A landscape with many valleys, sampled at points; each row gives a point and its height.
From any point a ball takes the steepest step (drop divided by distance) to one of its 4 nearest points. It stops when none of these is lower. Distance is the straight distance between rows; heights are no part of it.
J685 (h 204): [ 96 119 155 151 137 171 134 135 111 149  85  95  60 106 127 114 112  83
 132 179 148 157 156]
J505 (h 273): [105 137 116 123 108  80 121 153 136 102 112 139 160 131 114 126 142 162
 117 106 131 105 139]
J458 (h 313): [100 146 115 126 116  82 140 133 142 100 122 131 152 149 122 114 142 152
 130  98 126 111 128]
J556 (h 335): [133 121 122 148 130 194 160  93 100 131 154 117  85 109 141 114 128 117
 161 129 117 147  69]
J483 (h 537): [136 149 103  95 134  56 194 123 171  80 103 104  82 208 160 111 116 138
 134 143  92 131 170]
J953 (h 183): [158 143 101 158 149 189 132  75 105 143 190 143 153 101 138 155 141 128
 168 113  97 126  52]
J558 (h 227): [110 124 155 135 134 158 118 130 104 177 101 122  86 107 121 125 118  97
 135 157 177 153 145]
J353 (h 236): [115 106 168 135 129 161  98 154  99 191  85 135 103  82 105 150 122 104
 132 169 186 166 165]
J362 (h 213): [112 136  98 102 120  53 153 154 145  85  93 128 120 161 135 111 136 159
 110 132 124 126 167]
J564 (h 136): [103 129 142 116 133 125 150 134 119 141  96 107  92 134 142 109 116 111
 131 165 162 149 162]
J481 (h 292): [100 139 128  93 120  32 115 189 152  72  69 127 129 188 163 150 132 167
  43 140 131 124 178]
J387 (h 148): [128 124 115 118 135 130 190 122 142  98 120  99  95 176 161  89 104 116
 134 149 113 137 139]
J109 (h 201): [ 98 130 121 112  87  61 111 159 140  78 132 160 171 162 163 132 157 161
 107  84 112 110 132]
J113 (h 460): [140 135 106 138 121 170 192  85 116 110 150 132 101 129 153  99 121 115
 179 114 106 142  74]
J701 (h 229): [107 119 165 138 127 162 103 144  98 182  83 121  89  92 115 134 120 101
 135 164 175 160 164]
J432 (h 419): [111 137 116 127  78  67 115 130 142  68 171 166 182 162 149 135 176 146
 136  61  99 104 112]
J721 (h 155): [140 125 129 159 142 196 111  90  95 166 167 126 127 111 130 144 127 111
 148 127 118 135  75]
J581 (h 141): [118 123 148 102  88  67  57 180 143 103 128 152 180 161 141 145 135 141
  62  88 132 105 152]
J99 (h 617): [164 121 113 130 137 135  47 117 150 167 157 151 192  63  96 165 151 110
 115 119 141  97 113]
J61 (h 378): [129 112 172 105 133 112 107 190 119 161  76 123 129 124 101 140 100 147
  71 183 196 156 209]
J541 (h 239): [130 136 140 151 147 151  90 100 113 187 144 133 143 102 105 151 129 105
 147 128 150 131 107]
J94 (h 421): [ 99 143 111 130  95  60 139 132 140  58 128 136 149 171 147 112 154 146
 134  85 108 109 128]
J154 (h 200): [151 151 112 160 147 161 137  85 119 127 181 132 166 122 130 145 149 122
 155 101  99 116  59]
J876 (h 185): [108 137 111 112 112  70 137 151 139 102 100 130 138 147 127 114 141 162
 119 112 129 114 154]
J549 (h 307): [125 132 129 129 140 156 173 121 118 119 129 112 105 155 148  98 118 119
 142 142 120 143 114]
J253 (h 150): [111 120 147  94  84  63  76 181 145  89 129 161 192 180 171 146 132 153
  64  82 129 121 145]
J654 (h 135): [112 125 134 120 134 157 171 136 133 118 103  98  66 144 157  97  98  98
 134 174 121 146 164]
J320 (h 295): [123 124 129 121 111  96  94 157 141 131 114 147 165 115 113 138 143 153
  98  96 138 102 134]
J336 (h 715): [151 124 119 125 111 110  61 140 151 136 151 158 184  96 117 149 165 132
 113  91 121  88 112]
J657 (h 260): [142 141 115  98 123 119 206 128 176  91 112  96  61 199 186 108 110 128
 150 155  79 143 167]
J688 (h 580): [143 131 132 129 148 145  68 118 131 193 148 152 160  70  90 166 131 107
 129 131 157 121 117]
J835 (h 196): [112 114 113 125 128 174 199 124 153 112 108 100  33 141 162 101 106 105
 164 154  78 138 154]
J900 (h 774): [135 138 125 138 134 111  97 128 137 153 141 145 167 102 102 144 151 131
 133  96 134  99 112]
J513 (h 165): [131 124 120 112 130 151 194 128 152 109 104  94  51 168 175 101  98 111
 144 162  88 144 159]
J301 (h 48): [119 133 143 138 144 148 123 113 109 161 124 116 123 123 113 122 119 107
 138 134 156 137 110]
J98 (h 489): [121 139 142 136 142 156 155 111 105 142 131 118 116 135 132 112 115 114
 146 131 135 142 105]
J999 (h 256): [138 112 114 175 134 213 123  68  85 166 154 110  77  60 133 137 141 111
 179 136 113 144  82]
J612 (h 391): [123 119 150 150 136 177 127 113  96 155 128 111 102 117 126 119 119  96
 136 152 144 147 119]
J356 (h 249): [123 138 115 101 135  77 165 130 142 109  95 105 100 170 145 101 118 132
 132 158 136 134 169]
J808 (h 484): [165 111 147 122 153 131   4 152 147 157 153 141 188  61  80 158 142 102
  79 146 154  96 131]
J793 (h 254): [140 117 151 116 137 107  67 170 143 151 116 140 170  98  87 152 116 138
  74 122 149 103 153]
J650 (h 233): [131 151 125 147 145 141 155 106 120 114 159 122 143 151 124 108 129 133
 149 107 109 126  92]
J662 (h 405): [104 148 107 126 125  72 160 125 143  75 124 119 137 170 137 103 137 137
 134 107 105 112 136]
J172 (h 388): [120 139 112 117 131  89 175 119 141  96 118 103 121 177 139  96 120 130
 138 123 113 128 143]
J914 (h 613): [ 98 142 112 135  96  72 126 138 144  91 143 151 168 143 128 125 160 145
 131  79 104 104 128]
J660 (h 238): [147 116  87 169 142 217 106  58  77 177 200 127 129  80 137 156 149 121
 181 135 107 127  67]
J155 (h 435): [137 137  96 120 122 115 216 107 146  53 159 121 123 175 147  90 130 141
 158 104  80 135 106]
J283 (h 156): [111 117 135 112 106  86  94 179 141 107 110 140 159 134 129 140 129 166
  80 105 124 109 152]
J233 (h 137): [139 146 126 152 152 175 124  89  99 158 172 135 153 115 127 151 128 117
 146 119 121 130  77]
J84 (h 348): [150 108 169 122 144 120  28 164 148 161 123 140 178  91  78 149 123 122
  72 134 158 105 150]
J945 (h 393): [129 129 143 113 133 119 111 142 135 168 115 143 142 109  97 142 123 142
 121 125 164 125 139]
J127 (h 163): [102 124 124 106 102  68 111 176 138  87  95 143 150 155 143 139 134 175
  75 109 126 114 151]
J133 (h 186): [148 127 100 165 137 197 131  66  91 160 180 134 118  94 141 142 142 130
 174 132 109 138  65]
J684 (h 457): [123 164 120 149 129 109 152 109 135  85 160 125 168 153 123 116 146 132
 147  90 101 111  95]
J851 (h 445): [112 147 103 134 124  89 176 112 146  59 138 119 146 183 138 102 132 140
 133  99  90 118 126]
J475 (h 272): [104 118 142 115 117  65  83 191 142 109  87 128 155 154 129 142 112 161
  49 125 142 111 184]
J918 (h 512): [132 155 119 159 142 131 132  93 130 111 169 123 171 134 117 132 151 132
 144  90 103 107  78]
J241 (h 343): [119 129 123 118  85  83  92 141 141 101 152 167 179 142 137 133 168 143
 121  76 102  96 116]
J532 (h 711): [118 144 128 128 131 108 137 122 130 141 123 127 151 133 111 122 122 133
 135 117 147 119 122]
J415 (h 259): [130 113 163 116 129 133 118 169 115 171  85 138 124 101 103 138 111 133
 112 159 190 150 173]
J887 (h 166): [120 120 143 105 128 100 148 160 123 149  87 119 108 125 125 117 113 136
 123 175 180 153 174]
J673 (h 206): [143 128 127 158 155 190  83  76  94 196 169 133 136  96 109 163 119  98
 144 137 138 134  94]
J717 (h 189): [106 133 105 101 110  49 139 163 149  64  89 144 131 165 154 128 141 178
  88 120 122 119 165]
J642 (h 319): [138 125 154 133 141 147  85 127 108 201 119 145 126  83  83 155 121 109
 140 145 179 147 138]
J100 (h 532): [115 147 117 139  99  91 103 120 146 104 152 151 180 138 126 136 170 131
 142  70 109  92 105]
J235 (h 178): [143 152 110 156 137 162 157  75 115 116 185 139 158 121 134 132 152 134
 166  95  92 123  57]
J3 (h 372): [129 134 144 131 142 132 107 120 116 176 124 141 138 103  94 141 122 123
 136 128 163 132 123]
J615 (h 409): [115 144 100 125 128  87 182 113 153  59 132 105 127 193 145  95 125 135
 136 117  93 133 144]
J540 (h 142): [105 112 147 116 136 133 131 152 111 159  81 121  85 110 128 122 116 110
 132 182 179 162 176]
J699 (h 207): [140 132 103 106 125 121 222 109 161  68 139 119 102 194 164  89 117 133
 158 121  75 139 140]
J15 (h 262): [124 135 133 144 139 171 137 100 106 142 148 118 124 132 132 121 123 112
 148 127 126 139  88]
J943 (h 402): [129 135 109  89 127  36 166 148 157  82  77 120  93 175 153 114 127 149
 113 153 120 129 176]
J829 (h 516): [125 113 118 150 121 196 174  93 114 128 130 116  53 102 140  97 124 101
 175 130 109 141  92]
J872 (h 144): [125 128 122 115 129 151 190 127 135 112 121 101  82 167 162  94 105 107
 138 157 111 142 142]
J163 (h 450): [125 149 107 140 122 106 192 106 146  53 165 120 154 175 136 101 144 144
 150  90  78 119 100]
J30 (h 258): [152 136 108 144 152 150  63  84 126 195 172 139 172  83 101 170 131  92
 144 127 139 111  96]
J537 (h 228): [117 133 156 145 138 168 103 108  95 185 125 123 103 101 107 142 114  92
 147 145 169 151 128]
J443 (h 169): [126 123 140  91  77  64  77 172 137  82 156 181 201 176 163 150 142 153
  86  73 119 111 128]
J423 (h 344): [119 133 128 118 127 106 137 134 129 143 113 127 130 126 112 113 124 138
 137 128 163 130 140]
J822 (h 145): [111 117 136 111  96  80  75 175 143 105 121 148 176 149 142 147 137 163
  71  89 123 108 142]
J783 (h 219): [109 123 126 118  90  80  94 164 142  95 128 161 170 140 140 134 154 154
 107  82 117 103 132]
J777 (h 517): [174 105 152 120 164 152   5 151 141 170 146 142 189  49  71 167 128 101
  86 156 160 115 131]
J578 (h 134): [119 124 145  95  86  61  46 175 147  97 135 160 202 171 157 150 133 131
  68  81 134 101 138]
J752 (h 250): [145 147 100 148 134 148 186  68 131  90 191 139 147 126 137 120 149 126
 197  85  82 134  45]
J719 (h 636): [131 143 133 142 138 118  99 124 135 167 134 141 162  96  95 144 138 125
 134 108 141 111 110]
J963 (h 146): [135 116 148  96  94  80  35 170 136 109 152 165 210 160 148 148 138 122
  71  88 130 100 123]
J130 (h 257): [133 112 163 113 126 114 102 179 129 152  97 132 143 113  93 142 105 150
  83 153 172 131 177]
J853 (h 245): [130 135 117  83 134  67 156 162 142 106  72 117  92 160 140 116 123 151
 114 163 152 131 184]
J497 (h 670): [120 150 125 149 127 105 130 111 130 129 148 132 160 133 113 130 145 130
 144  94 121 107 107]
J142 (h 293): [143 114  99 176 136 217 110  57  75 181 180 125 101  71 139 145 150 115
 183 134 108 131  73]
J424 (h 420): [135 127  97 111 118 151 214 102 144  91 139 120  96 167 166  86 121 115
 168 128  89 141 120]
J857 (h 210): [140 110 127 174 143 218 109  84  80 176 154 114  88  74 123 141 133 107
 152 144 124 138  91]
J373 (h 231): [119 116 105 116 114 171 210 107 155 107 118 110  38 147 167  97 114 109
 174 143  75 143 138]
J131 (h 376): [142 134 101 128 122 152 199  99 126  88 156 128 127 156 140  92 126 124
 173 113 101 143  85]
J658 (h 314): [124 105 161 107 127 126 126 175 118 156  70 129 112 112 108 136 103 149
  98 182 188 159 197]
J975 (h 225): [121 118 136 109 123 109 128 166 120 143  93 128 132 121 102 137 105 161
 103 154 173 130 175]
J753 (h 235): [120  96 140 170 149 205 151 118  97 142  98  85  37  69 105 118 124  96
 144 171 110 150 139]
J856 (h 218): [136 128 132 155 136 193 132  95  92 154 152 126 104 106 130 131 132 118
 149 132 125 135  76]
J352 (h 705): [166 113 118 120 154 146  44 122 132 184 151 155 174  48  85 166 129 106
 116 147 146 105 118]
J435 (h 524): [139 122 137 121 122 107 101 153 148 151 120 148 164  95 103 137 136 151
 109 110 146 105 129]
J254 (h 175): [114 135 131 112 128 111 149 138 120 143 105 116 118 139 126 110 116 129
 135 147 157 132 152]
J335 (h 377): [130 143  93 138 113 117 217  85 151  44 187 142 137 152 139 100 150 140
 190  77  68 123  70]
J428 (h 240): [109 106 129 139 144 188 179 126 125 123  90 100  33 103 135 107 112  95
 148 173  97 144 152]
J892 (h 439): [133 133 108 123 126 100 198 107 149  63 146 112 128 182 147  91 121 142
 143 113  87 129 128]
J25 (h 261): [120 127 134  92 133  58 128 188 135  99  62 116 105 162 132 143 120 173
  68 175 147 129 194]
J737 (h 138): [113 134 134 114 138 100 162 143 135 130  91 108  82 155 146 102 115 110
 135 171 153 142 176]
J826 (h 533): [132 154 128 150 146 126 112 101 129 145 155 130 163 127 112 139 133 121
 142 100 127 113  92]
J928 (h 198): [141 123 137 169 149 198  89  78  88 191 163 121 114  87 118 161 119 100
 139 146 136 144 100]
J498 (h 147): [147 150 117 148 136 159 162  92 119 115 169 135 142 132 135 119 136 129
 159 103 105 127  70]
J661 (h 226): [117 100 130 148 150 200 172 130 111 131  91  91  29  88 116 104 109  95
 149 171 101 145 148]
J69 (h 300): [116 103 119 162 142 204 176 100 106 143 107  89  28  71 117 110 118  94
 168 158 100 140 125]
J140 (h 140): [109 127 138 127 130 139 148 129 115 143 107 107  93 138 136 105 109 109
 141 165 160 148 147]
J419 (h 217): [108 118 164 166 143 183 107 120  96 171 104 106  75  95 117 128 113  85
 135 165 156 161 140]
J640 (h 152): [106 122 139 111  92  59  85 181 133  93 109 150 172 163 153 146 134 157
  54 102 134 108 155]
J93 (h 139): [117 125 124 107 118  80 128 163 142 118  99 139 146 129 116 131 135 165
 101 124 143 108 158]
J318 (h 296): [133 106 112 182 144 203 148  77  91 156 137  87  46  44 114 118 140 102
 181 138 103 151  93]
J66 (h 380): [130 150 105 147 123 121 177  97 143  49 193 140 162 156 135 111 166 148
 159  73  72 114  74]
J894 (h 205): [114 131 110  90 122  39 144 169 145  69  70 132 106 166 149 126 131 176
  82 143 122 121 169]
J755 (h 331): [148 103 196 118 141 162  82 180 100 185  69 136 119  76  97 154 101 117
  89 173 190 181 191]
J6 (h 453): [120 155 123 139 133 115 155 107 129 107 142 117 150 151 119 117 130 127
 139 103 121 117 111]
J495 (h 188): [146 115 142  96  91  81  48 166 141 105 162 176 205 154 144 155 152 130
  91  78 113  94 117]
J772 (h 253): [116 134 147 129 136 133 120 139 118 175 111 130 124 107 106 134 116 120
 134 149 175 143 146]
J345 (h 424): [164 104 174 123 159 141  19 156 142 178 132 139 179  60  73 165 112 110
  79 157 170 122 148]
J461 (h 208): [135 128 144 153 148 176  87  95  97 195 146 126 119 102 107 152 119 101
 141 144 147 140 108]
J119 (h 342): [135 144 101 140 132 132 206  95 137  64 170 130 136 161 143  93 130 135
 171  98  86 126  85]
J961 (h 329): [140 114 146 120 128 107  95 161 134 154 112 141 165  98  85 144 124 151
  93 118 158 112 149]
J781 (h 164): [131 132 117 101 132 131 200 124 150  95 118 108  80 180 176  95 105 118
 142 147  92 141 151]
J448 (h 158): [126 125 141 104 122  88 131 172 128 121  77 128 129 132 109 133 117 172
  86 152 163 129 181]
J762 (h 197): [143 134 111 148 139 180 153  82 101 135 164 134 120 115 138 127 136 128
 168 113 110 138  58]
J616 (h 232): [121 131 135 113 123 103 132 146 125 145 100 134 127 117 112 121 123 135
 127 140 168 135 152]
J451 (h 658): [142 125 127 126 124 114  75 151 150 148 133 151 174  97 100 146 143 143
 110  95 133  98 126]
J264 (h 422): [115 110 104 130 110 190 199 104 135 116 122 112  50 128 156  98 120  97
 169 138  89 141 120]
J671 (h 184): [124 129 123  96 131  79 157 160 133 123  76 115  94 145 138 117 117 146
 123 176 153 139 186]
J22 (h 415): [114 138 103 115 121  53 159 122 150  71 108 121 129 173 141 104 135 146
 133 121 109 122 147]
J850 (h 403): [150 113 153 123 140 150  66 120 117 206 132 151 141  65  89 169 117 109
 131 152 181 139 136]
J503 (h 341): [114 143 115 128 124  95 160 123 128 107 119 114 145 160 126 105 125 138
 133 116 133 123 128]
J625 (h 247): [138 127 108 164 129 197 150  81  92 145 161 121  92 100 141 125 137 116
 173 126 113 145  69]
J648 (h 230): [122 126 120  92 120  56 145 172 147  79  72 133 114 163 138 129 125 176
  78 152 138 127 168]
J339 (h 248): [116 104 128 152 131 194 160 121 109 124 109  94  52 103 134 107 110 102
 147 163 115 143 133]
J103 (h 359): [123 119 123 129 133 176 175 120 119 119 121 112  77 136 153  93 113 106
 148 150 122 147 111]
J870 (h 251): [134 147 128 145 146 143  97  98 125 172 152 137 155 105 101 152 135 110
 146 116 143 117  99]
J164 (h 241): [150 133  98 164 134 192 132  58  85 157 183 139 116  89 147 135 147 122
 190 117 102 140  53]
J978 (h 192): [105 116 144 142 135 179 153 126 109 131 103  97  71 125 138 107 114  95
 131 169 129 149 139]
J358 (h 581): [127 119 130 137 131 181 168 107 115 127 135 119  82 119 147 102 116 115
 154 142 119 144  96]
J20 (h 301): [127 126 126 117  95  97  73 153 140 109 147 170 187 131 139 147 164 149
 114  73 114  96 115]
J453 (h 518): [167 110 130 116 136 141  14 144 148 154 156 148 194  63  94 159 148 110
  83 132 142  90 117]
J37 (h 168): [127 117 148 113 112 100  77 173 136 127 121 139 169 118 111 141 131 158
  73 101 138 105 150]
J11 (h 294): [132 109 176 113 136 115  84 181 125 172  86 125 149 109  84 153 101 144
  72 157 187 141 190]
J512 (h 320): [122 141 103 101 132  69 178 121 152  88 101 109 103 190 146  98 124 133
 131 142 109 130 165]
J338 (h 441): [161 113 151 125 143 133  38 156 145 166 143 149 179  73  85 159 129 122
  88 136 151 100 131]
J479 (h 222): [117 133 113 106 126  73 144 155 137 105  89 131 123 143 125 116 125 162
 113 135 143 124 166]
J582 (h 220): [149 154  94 150 135 166 170  63 118 111 190 146 139 118 140 131 151 130
 192  90  88 132  42]
J861 (h 99): [149 116 154 118 130 116  50 157 143 155 136 142 180  84  87 153 133 130
  83 118 143  98 136]
J111 (h 531): [128 151 113 148 116 119  98 100 141 127 163 136 178 119 120 139 164 117
 141  81 108  93 104]
J102 (h 174): [137 134 106 106 121 127 205 112 156  83 126 106  94 188 163  94 110 124
 143 134  86 140 138]
J821 (h 179): [150 118 116 167 145 209  96  75  90 184 180 127 128  90 131 160 130 114
 156 145 116 132  73]
J437 (h 154): [125 115 147 109  96  91  56 174 141 116 131 156 184 129 125 144 140 143
  75  91 126  95 137]
J770 (h 267): [120 113 150 167 142 200 136 116  94 154 115  93  67  93 120 117 124  97
 146 157 134 150 116]
J217 (h 234): [144 137 124 146 155 149  83  90 115 195 162 133 152  92 101 163 129 105
 145 125 145 114 105]
J500 (h 243): [119 111 172 126 131 154 107 169 103 176  61 129  96  82 112 140 113 114
 115 180 189 169 192]
J75 (h 211): [119 119 150 110 131  86 102 190 131 140  76 114 132 132 105 144 107 164
  53 155 168 123 193]
J289 (h 157): [144 111 148 101 102  89  33 170 147 116 142 170 201 145 134 145 147 123
  82  86 126  91 125]
J376 (h 244): [141 134  89 102 112 132 232 106 166  74 141 121  82 187 180 101 121 126
 177 123  63 146 138]
J382 (h 119): [119 128 130 115 123 102 123 152 138 139 109 136 149 122 105 135 130 148
 119 123 155 117 141]
J652 (h 466): [131 142 116 136 129 122 188 110 132  81 144 113 131 171 145  88 120 135
 146 120 100 135 107]
J718 (h 414): [131 117 124 161 128 208 149  98  96 143 145 114  68  92 139 117 127 110
 157 141 123 144  85]
J232 (h 187): [158 110 139 110 112 118  13 157 149 129 156 164 195 117 119 149 157 117
  80 107 130  85 115]
J355 (h 286): [128 133 144 151 143 171 127  99 100 164 144 121 124 120 119 134 114 110
 138 134 147 136 103]
J929 (h 731): [116 140 123 128 120  96 129 134 143 130 125 133 155 125 107 125 135 139
 126 100 139 112 125]
J682 (h 172): [125 145 121 101 147  93 173 130 144 111 101 100  82 183 156 100 107 120
 136 161 118 140 171]
J535 (h 182): [105 127 114  95 105  43 130 169 149  66  89 136 132 171 159 135 130 175
  68 124 119 122 163]
J798 (h 214): [125 119 152 170 143 194 104 103  88 175 140 108  90  94 121 140 120 100
 137 150 145 152 111]
J139 (h 109): [139 154 121 150 147 156 139  92 115 139 159 121 152 130 128 131 129 124
 149 114 116 126  80]
J467 (h 332): [138 132 100 111 119 132 218 100 147  72 147 128 106 173 163  90 126 130
 168 113  84 144 111]
J643 (h 255): [147 136 101  98 108 124 233 112 186  82 129 105  62 203 192 112 118 133
 175 134  52 149 152]
J385 (h 209): [100 127 125 101 118  45 122 176 145  72  72 135 130 168 150 144 137 177
  60 132 130 122 171]
J649 (h 430): [147 133  93 116 118 125 230  94 160  57 156 128 113 176 151  96 131 134
 183 101  68 140 108]
J219 (h 269): [148 114 173 124 139 152  86 157 117 194 105 145 129  71  95 161 111 119
 116 157 182 162 154]
J600 (h 190): [130 151 136 146 147 155 117  96 112 163 154 127 152 122 113 146 119 114
 139 119 138 130  92]
J897 (h 212): [109 104 149 157 150 190 146 137 105 144  88  87  45  97 109 113 111  89
 136 181 119 158 156]
J392 (h 67): [119 120 142 112 117  83 110 178 137 121  94 126 143 125 110 140 118 164
  76 132 154 116 170]
J321 (h 121): [117 140 124 117 136 124 173 123 131 115 113 105  92 167 152  96 112 120
 138 159 130 140 149]
J880 (h 153): [119 113 158 118 120  91  68 188 144 139 101 128 163 126  99 148 112 152
  57 122 153 108 173]
J838 (h 216): [143 141 129 153 156 167  88  82 114 181 170 128 152 102 102 163 125 106
 142 121 131 120  89]
J585 (h 480): [143 133 108 146 128 171 177  70 113 116 164 137 109 125 145 102 136 114
 191 108  96 147  60]
J350 (h 252): [135 127  99 107 113 144 229 108 172  85 129 119  65 183 181 100 116 127
 175 132  66 145 144]
J340 (h 199): [102 134 119 110 101  61 124 156 141  84 110 147 149 145 140 125 149 164
 111  92 119 106 142]
J280 (h 423): [127 118 111 127 126 165 193 108 128 111 130 108  84 154 154  93 112 120
 155 136 106 148 118]
J509 (h 221): [112 141 120 116 126  99 163 129 128 126 103 111 122 153 131 101 118 130
 135 148 146 131 151]
J674 (h 401): [152 112 165 109 146 127  68 159 133 175 119 138 157  82  81 158 110 129
  93 137 173 122 149]
J514 (h 681): [150 113 144 124 146 137  70 139 133 173 130 149 170  70  85 163 132 125
 116 128 159 116 123]
J431 (h 181): [117 135 133 102 138 128 182 134 151 117 105  93  69 172 169 100 104 112
 133 172 107 150 166]
J173 (h 318): [159 104 189 117 148 154  56 168 117 196  98 142 146  70  77 158  97 122
  93 159 190 155 170]
J332 (h 224): [114 132 149 141 132 146 120 124 107 167 121 118 111 122 111 124 114 105
 133 141 168 145 131]
J261 (h 149): [149 139 116 157 142 185 123  84  98 159 182 132 139 111 137 144 132 127
 159 122 114 133  64]
J873 (h 520): [129 158 117 156 140 126 119  99 137 134 167 134 178 128 119 137 156 121
 138  88 104 103  85]
J679 (h 418): [124 150 135 149 147 138 128 109 119 156 141 119 149 128 113 128 130 122
 142 120 143 127 105]
J402 (h 173): [149 142 108 151 135 174 157  72 112 123 178 134 137 119 137 130 146 132
 175 112 102 130  59]
J398 (h 394): [118 109 115 143 124 200 178 113 118 124 116 106  43 104 145 102 123  99
 159 153 106 137 122]
J272 (h 326): [112 124 142 103 131  53 107 192 141 103  65 118 119 166 124 150 116 164
  53 158 158 123 202]
J995 (h 132): [108 130 129 115 135 128 163 131 133 122  99 100  85 160 152 101 112 111
 134 169 135 140 161]
J543 (h 151): [122 123 139 103  78  73  80 174 140  93 136 165 188 159 150 137 138 151
  77  73 123 108 134]
J716 (h 180): [141 120 138 166 150 201 106  84  90 170 160 119 109  95 127 142 121 110
 147 145 132 141  93]
J677 (h 347): [ 94 126 136 103 107  46  88 186 144  82  87 135 148 175 151 149 127 165
  45 119 133 118 172]
J691 (h 215): [144 141 109 110 133 101 196 116 160  84 112 103  85 199 166 102 114 124
 138 145  79 143 164]
J85 (h 456): [112 152 118 148 120  95 156 107 140  61 168 120 165 166 132 112 156 137
 138  74  88 111  94]
J601 (h 242): [117 122 123 102 126  66 131 170 129 102  78 124 122 152 125 141 116 178
  83 153 151 126 181]
J487 (h 162): [112 129 137 129 133 156 162 119 115 130 116 101  91 149 141  99 111 100
 140 153 138 142 139]
J520 (h 246): [139 134  92 159 133 186 155  61  92 136 177 138 112 105 148 124 145 118
 196 110 101 140  55]
J754 (h 315): [138 110 176 116 144 119  60 177 129 169 101 135 163  93  78 148 104 134
  76 144 174 131 169]
J706 (h 302): [121 128 121 108  70  78  91 149 144  82 167 178 191 163 155 146 166 149
 117  66 107 108 116]
J588 (h 482): [151 115 131 131 150 156  58 111 117 212 147 147 149  67  88 170 117 101
 144 149 159 132 123]
J825 (h 237): [125 123 133  91 131  88 146 174 130 131  73 114 108 136 122 119 121 148
 107 172 167 142 185]
J160 (h 497): [117 136 119 128 101  82 108 136 138 114 130 149 171 127 126 136 156 151
 129  82 125 101 119]
J994 (h 389): [133 150 107 149 127 129 172 100 142  72 175 129 164 155 134 109 151 137
 150  81  81 114  73]
J769 (h 728): [145 136 117 133 134 117  71 122 147 154 147 152 175  93 106 157 153 119
 124  98 135  96 113]
J227 (h 432): [119 114 142 160 132 193 144 110  98 143 127 107  74 103 138 117 120 104
 142 148 134 146 104]
J828 (h 291): [128 117 111 171 126 197 142  75  91 145 149 114  73  78 141 118 140 112
 181 131 110 143  76]
J683 (h 283): [142 140  93 135 120 146 203  80 125  86 171 133 126 146 148  95 138 124
 188  98  85 141  61]
J932 (h 324): [126 118 158 103 138  93 116 190 123 145  75 116 121 134 112 142 107 152
  74 178 179 146 204]
J530 (h 223): [149 123 115 156 157 176  53  76 105 209 182 134 163  86 101 175 115  87
 144 144 133 121 100]
J408 (h 194): [135 112 156 110 118 106  44 182 149 146 121 148 180 108 104 145 130 129
  69 105 139  95 149]

For each start below, name the point where the ball stops.
J481 => J578
J217 => J139
J541 => J139
J661 => J321
J850 => J321
J173 => J321
J648 => J578
J755 => J321
